Points on a hilly landscape, in no order, each with its height.
From any point a ball rolls to the lowest of the 2 points nearest to it. It stops when none of these is lower. Distance is the straight distance between rows; heights are no part of it.
vanev height 50.2: [-22, 2, -13, -17, -18, 45, 25, -6, -5, -17, 3, -20, 28, 59, 11, 11, 38, 25, -8, -71, 44]
Zibu height 46.5: [43, -2, 31, 13, -15, -70, 12, -7, 0, 4, 47, 3, 27, 17, 46, -25, -15, 33, -8, 14, -28]
siveg height 28.2: [10, -11, -9, -6, 0, -18, 21, -9, 50, -31, 2, -6, -36, 5, 12, -26, -6, 15, -25, 5, 67]
mem height 44.0: [11, 22, 41, 16, -7, -46, 12, -15, 7, 8, 26, 47, 21, 5, 27, -29, -29, 23, -2, 16, 37]
pena height 59.9: [-27, 24, 31, -37, 13, -8, 2, 41, 7, 15, -20, 25, 18, 25, -39, 35, 21, -16, 22, 30, 25]
verum height 35.9: [-38, -2, 25, 1, 9, -22, 7, 40, 22, -49, -10, -8, -7, 9, -37, -43, 21, 11, -8, -3, 10]
zas height 24.6: [3, -17, 27, -8, 44, -23, -26, 31, 37, -23, -13, -34, -4, 11, 2, 71, 18, -33, -18, 26, 56]
mep height 27.2: [-57, -44, -13, 26, 4, 5, 58, -2, -4, 3, 43, -11, -14, -42, -41, -17, 22, 40, -43, -8, 40]
taler height 57.3: [-76, -38, -35, -6, -32, -15, 22, 13, -35, -54, 6, -33, -7, 49, -59, 45, 24, -1, 2, -25, 3]
vigup height 59.6: [-74, -37, -12, -2, -5, -12, 29, 59, -43, 0, -2, -11, -17, 62, -72, 75, 28, -24, -6, -30, -14]
tigu height 54.0: [-84, 7, 11, -6, -12, 14, -25, -10, 0, 12, 26, 16, -40, -5, 11, -24, -37, -7, 9, -9, -69]
mivo height 40.6: [-42, -55, 11, 8, 20, 11, -5, 30, 20, -29, -20, -14, -9, -9, -83, -27, 35, -2, -47, 10, -10]
nez height 70.0: [-60, -12, 3, 16, 5, -34, -14, -27, 0, -17, -12, -33, 4, -17, -26, 8, 16, 4, 14, -52, -49]
diza height 26.5: [51, 20, -10, -12, 22, 31, -31, -17, -37, -14, 5, -1, 8, -25, -23, -15, -27, -25, 9, 21, 8]
bemil height 35.0: [19, -28, -15, -4, 5, 7, -8, -35, 34, 55, -14, 0, 13, -20, -17, -60, -19, -8, -20, 29, -4]
fuvag height 40.1: [39, 14, 17, 4, -20, -45, -29, -4, -51, 9, 13, 57, 38, 32, 58, -29, -16, -14, -6, 12, 18]
Nidut height 55.1: [14, -30, 8, 10, -26, -4, -40, -25, -32, -22, 30, 19, 55, -8, -12, 32, -42, 28, 32, -2, -54]
turuz height 61.8: [38, 13, 3, 21, 35, 38, -24, 2, -45, 15, -44, -11, 46, -23, 41, -13, 14, 9, 19, -33, -1]
sodav height 64.9: [28, 21, 10, 55, 9, 6, -31, 20, -14, 46, -46, -24, 44, -3, 48, -34, 34, -6, 33, 5, -13]
zol height 32.8: [-28, -31, -15, 6, 12, -24, 16, -12, 5, -15, 25, 20, 7, -54, -8, -35, -11, 33, -26, -20, -4]
dupif height 47.9: [39, 9, 21, -33, -2, -22, -15, -57, -31, 8, 12, 20, 54, -24, -3, -9, -43, 14, -6, 53, -38]
Tosu height 65.0: [31, -5, -12, -27, 18, 70, 18, 0, -30, 27, 1, 5, 20, -13, 10, 1, 21, 4, 3, -28, 16]
dapul height 26.6: [29, 44, -13, -80, 40, 16, 44, -26, -22, 26, 1, 51, -20, -12, -1, 18, 22, -24, 37, 19, 14]
mapep height 46.6: [-23, 28, -47, -10, -19, 50, 21, 42, -4, 8, -10, -21, 9, 65, 11, -12, 38, -12, 23, -45, 28]
pega height 32.4: [69, -11, 34, -9, -2, -8, 16, 16, 11, -41, 22, 81, -17, -5, 35, 41, -29, 11, -1, 31, 20]
ziv height 36.9: [11, 11, -3, 9, -3, -47, -8, -3, 16, -15, -45, -27, 20, -29, 7, -23, 5, 36, -9, -7, -2]
pigug height 47.0: [-31, -13, 8, 13, -24, 15, -3, 32, -8, 7, 12, 23, -43, -30, -1, 0, -2, -5, 15, 12, -33]
Levif height 29.9: [-8, -6, 1, 28, 4, 2, -43, 1, 6, -32, 33, -43, -52, -4, 39, 39, -22, -5, 25, 12, -38]
naf height 51.5: [20, 31, 11, 40, -22, 4, -8, 45, -38, 27, 32, 9, -7, 11, 75, 3, -9, -38, 33, 31, -50]
Giv height 22.0: [1, -52, -30, 15, 39, 3, 1, 13, -17, 21, -15, -57, 21, -34, -17, 64, 27, 5, -2, -33, 30]
vok height 31.8: [-20, -32, 8, 16, -5, 6, 46, 43, 48, -31, 10, 26, -23, 16, -24, -20, 17, 26, -25, 12, 64]
pilop height 37.1: [-45, 17, -37, 48, -40, -25, -33, 15, 12, -31, -29, -39, 0, 21, -27, 21, -28, -25, 8, -33, 3]
Ziko height 46.0: [11, -3, -12, 29, -51, 2, -1, -32, 30, -4, 9, 5, -25, 10, 46, 23, -24, 23, -11, -37, 2]
vigu height 42.2: [-2, -6, -19, 42, -39, -33, 1, -20, 25, -38, -42, -33, 6, 18, 17, 10, -11, 29, -5, -51, 5]
Sigek height 65.8: [39, 11, -25, -44, 31, 37, 29, -17, -35, 67, -17, -23, -11, -25, -26, 29, 45, -22, -17, 11, 24]
zuril height 34.6: [55, -2, -8, 42, -30, -3, -9, 11, -15, -44, 16, 39, -4, -10, 32, 4, -36, 6, -8, 22, 35]
zekuf height 26.7: [43, 0, -56, -33, 11, 5, 22, -19, 34, 60, -27, 17, -26, -13, -32, -26, -16, -32, -16, 44, 20]
dizo height 53.8: [44, 46, -10, 25, 1, -3, -1, 6, -39, 18, -17, 9, 13, -18, 81, 16, 0, -11, 39, 46, -17]
Lilib height 44.4: [2, 6, 21, -33, -13, 44, -16, -53, -10, 15, -1, 14, 30, -9, -28, -27, -16, 6, 7, -17, -45]
Vavev height 21.8: [14, 65, 29, -21, 2, 8, 31, 29, 31, 12, -6, 27, -9, 31, -4, -37, 12, 14, -23, -20, -30]
tive height 32.9: [-28, -6, -18, 15, -20, -33, -60, 19, 31, -44, 20, -19, -23, 28, 2, 26, -40, -14, 4, -10, -39]
Sez height 20.3: [100, 21, -45, -18, 21, 11, -2, -43, 5, 22, 9, 11, -11, 2, -8, -19, -33, -24, 4, 33, 3]
fosi height 51.4: [-16, -12, 25, -8, -31, 0, -3, -42, 12, -37, 14, 25, 8, 10, 47, -6, -38, 22, 28, -17, -10]
vif height 49.2: [44, 24, 15, 47, -26, 11, 7, 22, 4, 7, 51, 4, 9, 21, 37, -33, 2, 12, 44, 28, -17]
Zok height 42.4: [-2, -25, -27, -11, -21, 17, -11, 19, 38, 43, -14, 23, -30, -20, -16, -27, -20, 12, -7, 17, -35]
Guras height 23.1: [-23, -53, -28, 36, -7, 6, 40, 12, 20, 23, 13, -41, -39, 4, -23, -9, 32, 13, -53, -12, 23]
kalar height 67.5: [33, 15, -2, 39, 3, 25, -20, 51, 25, 56, -15, -32, 28, -4, 5, -40, 24, 2, 23, -2, -62]
nub height 31.2: [-28, 24, 17, -44, -13, 24, 2, 0, 15, 47, -9, 6, 7, 32, -31, -40, 20, 5, 2, -33, -43]
nidev height 19.1: [-9, -74, -38, 23, -11, -2, 14, -10, 15, 34, -19, -49, 21, -1, -46, 9, 15, 12, -21, -39, 21]
Gali height 61.4: [17, 43, 16, -17, 9, -37, 16, 13, 26, 26, -6, 2, -15, -18, -26, 29, 0, -16, -1, 39, 3]
fedid height 24.9: [-26, -3, 16, 51, 24, -33, -27, 34, -24, 10, 14, -13, -24, -13, -20, 30, 7, -14, -29, -52, -14]
Zet height 30.5: [39, 28, 7, -53, 37, 9, 22, 0, -7, -26, 33, 64, -17, -12, 26, 38, -18, -18, 32, 39, 13]
tosa height 63.6: [26, 41, -26, -63, -16, 17, 43, 18, 7, 28, -26, -13, -20, -10, -31, 27, 34, -13, -15, 28, 23]
zon height 19.2: [-1, -4, -4, -71, 30, 34, 75, -6, -7, -1, -13, 37, -42, -16, -5, 0, 38, -18, -7, 41, 49]
Tubi height 56.3: [-10, -31, 8, -11, -18, 0, -16, 12, 36, -16, 17, 14, 42, 5, -4, 6, -13, 11, 38, 0, -22]
teni height 61.7: [-55, -5, 32, 5, 0, -2, -12, -61, 8, -47, -40, 11, -7, -1, 7, -17, -5, 7, 26, -32, -23]
nelo height 53.9: [-43, -27, -8, 5, -23, 24, 46, 2, -1, -64, 7, -15, 2, 60, -39, 14, 8, 13, -13, -46, 26]
baduz height 9.8: [-40, 11, 15, -33, -2, -10, -16, -31, 23, -17, -29, -30, -21, -31, 28, 18, -15, -23, 15, 22, 43]
kana height 25.1: [-34, 29, -16, -30, 3, -26, -26, -23, 7, -13, -65, -54, 6, -30, 5, -25, 24, -9, -22, 9, 30]
tad height 52.4: [24, -35, 15, 6, -19, -35, -40, -50, -20, -16, 67, 7, 48, -6, 13, 7, -18, 16, -4, 64, -37]
Nel height 17.5: [-36, 20, 6, -50, 25, -17, 2, -6, 7, -14, 12, -30, -56, -14, 18, 29, 1, -21, -39, 7, 36]
Gis height 37.6: [52, 42, 26, -8, 24, 23, -46, -40, -53, 8, -19, 17, 44, -25, 2, -42, -18, -27, 2, 64, -36]
Kifin height 23.4: [8, -5, -9, 34, 17, -24, -24, 34, -8, -7, -11, -37, 5, 8, 1, 59, -4, -10, -22, -30, 38]
resu height 37.0: [48, -21, 31, 47, -15, -3, -9, 1, -43, -7, 20, 55, 24, 23, 79, 3, -12, 17, -1, -4, 19]
rasu height 26.1: [-3, 54, 43, 39, -12, 4, 18, 38, 21, 2, 7, 16, 3, 45, 15, -19, 21, 23, 15, -56, -26]
riki height 27.9: [13, 12, -18, -59, 29, -14, 61, -39, 22, 26, -16, 6, -25, 1, -44, -28, 21, -7, -13, 47, 63]
vipa height 23.2: [3, 16, -21, -21, 2, -1, 14, 0, 12, -2, 43, 9, -35, -24, 21, -9, -35, -19, -5, 18, 32]
pid height 40.8: [-56, 4, -32, -14, -16, 20, -11, 30, -5, 4, -20, -21, 24, 38, -31, -18, 37, 10, 5, -47, -25]
kibi height 57.6: [42, 32, 18, 12, 27, 60, -12, -21, -47, 40, -24, -6, 7, -22, 50, -1, 3, -33, 39, 19, -8]
Fozu height 58.3: [-17, -30, 26, -21, 20, 9, -29, 4, 20, 24, -22, 16, 9, -1, -10, 37, 4, -1, 19, 12, 9]
Lok height 40.2: [-25, -23, 10, -6, 22, 8, -25, -50, -5, -12, 18, 5, 15, -30, -34, -48, -20, 30, -23, -30, -52]
Dopip height 26.9: [-24, -16, 12, 84, 14, -27, -33, 19, -14, -33, 22, -32, -50, -20, -17, 34, -22, -20, -11, -12, -50]

Call two points neighbours if one is among the 2 nearest of the other. Go from one point of each pair to the other, from neighbour to neighbour, staying as low as possible. Name the highest point that can't be avoided.
nidev, Vavev => Lilib
nidev, baduz => mivo
Sez, zon => riki

Where does a ball stop that starts at each point below?
Tosu => zon
sodav => zon
kalar => zon
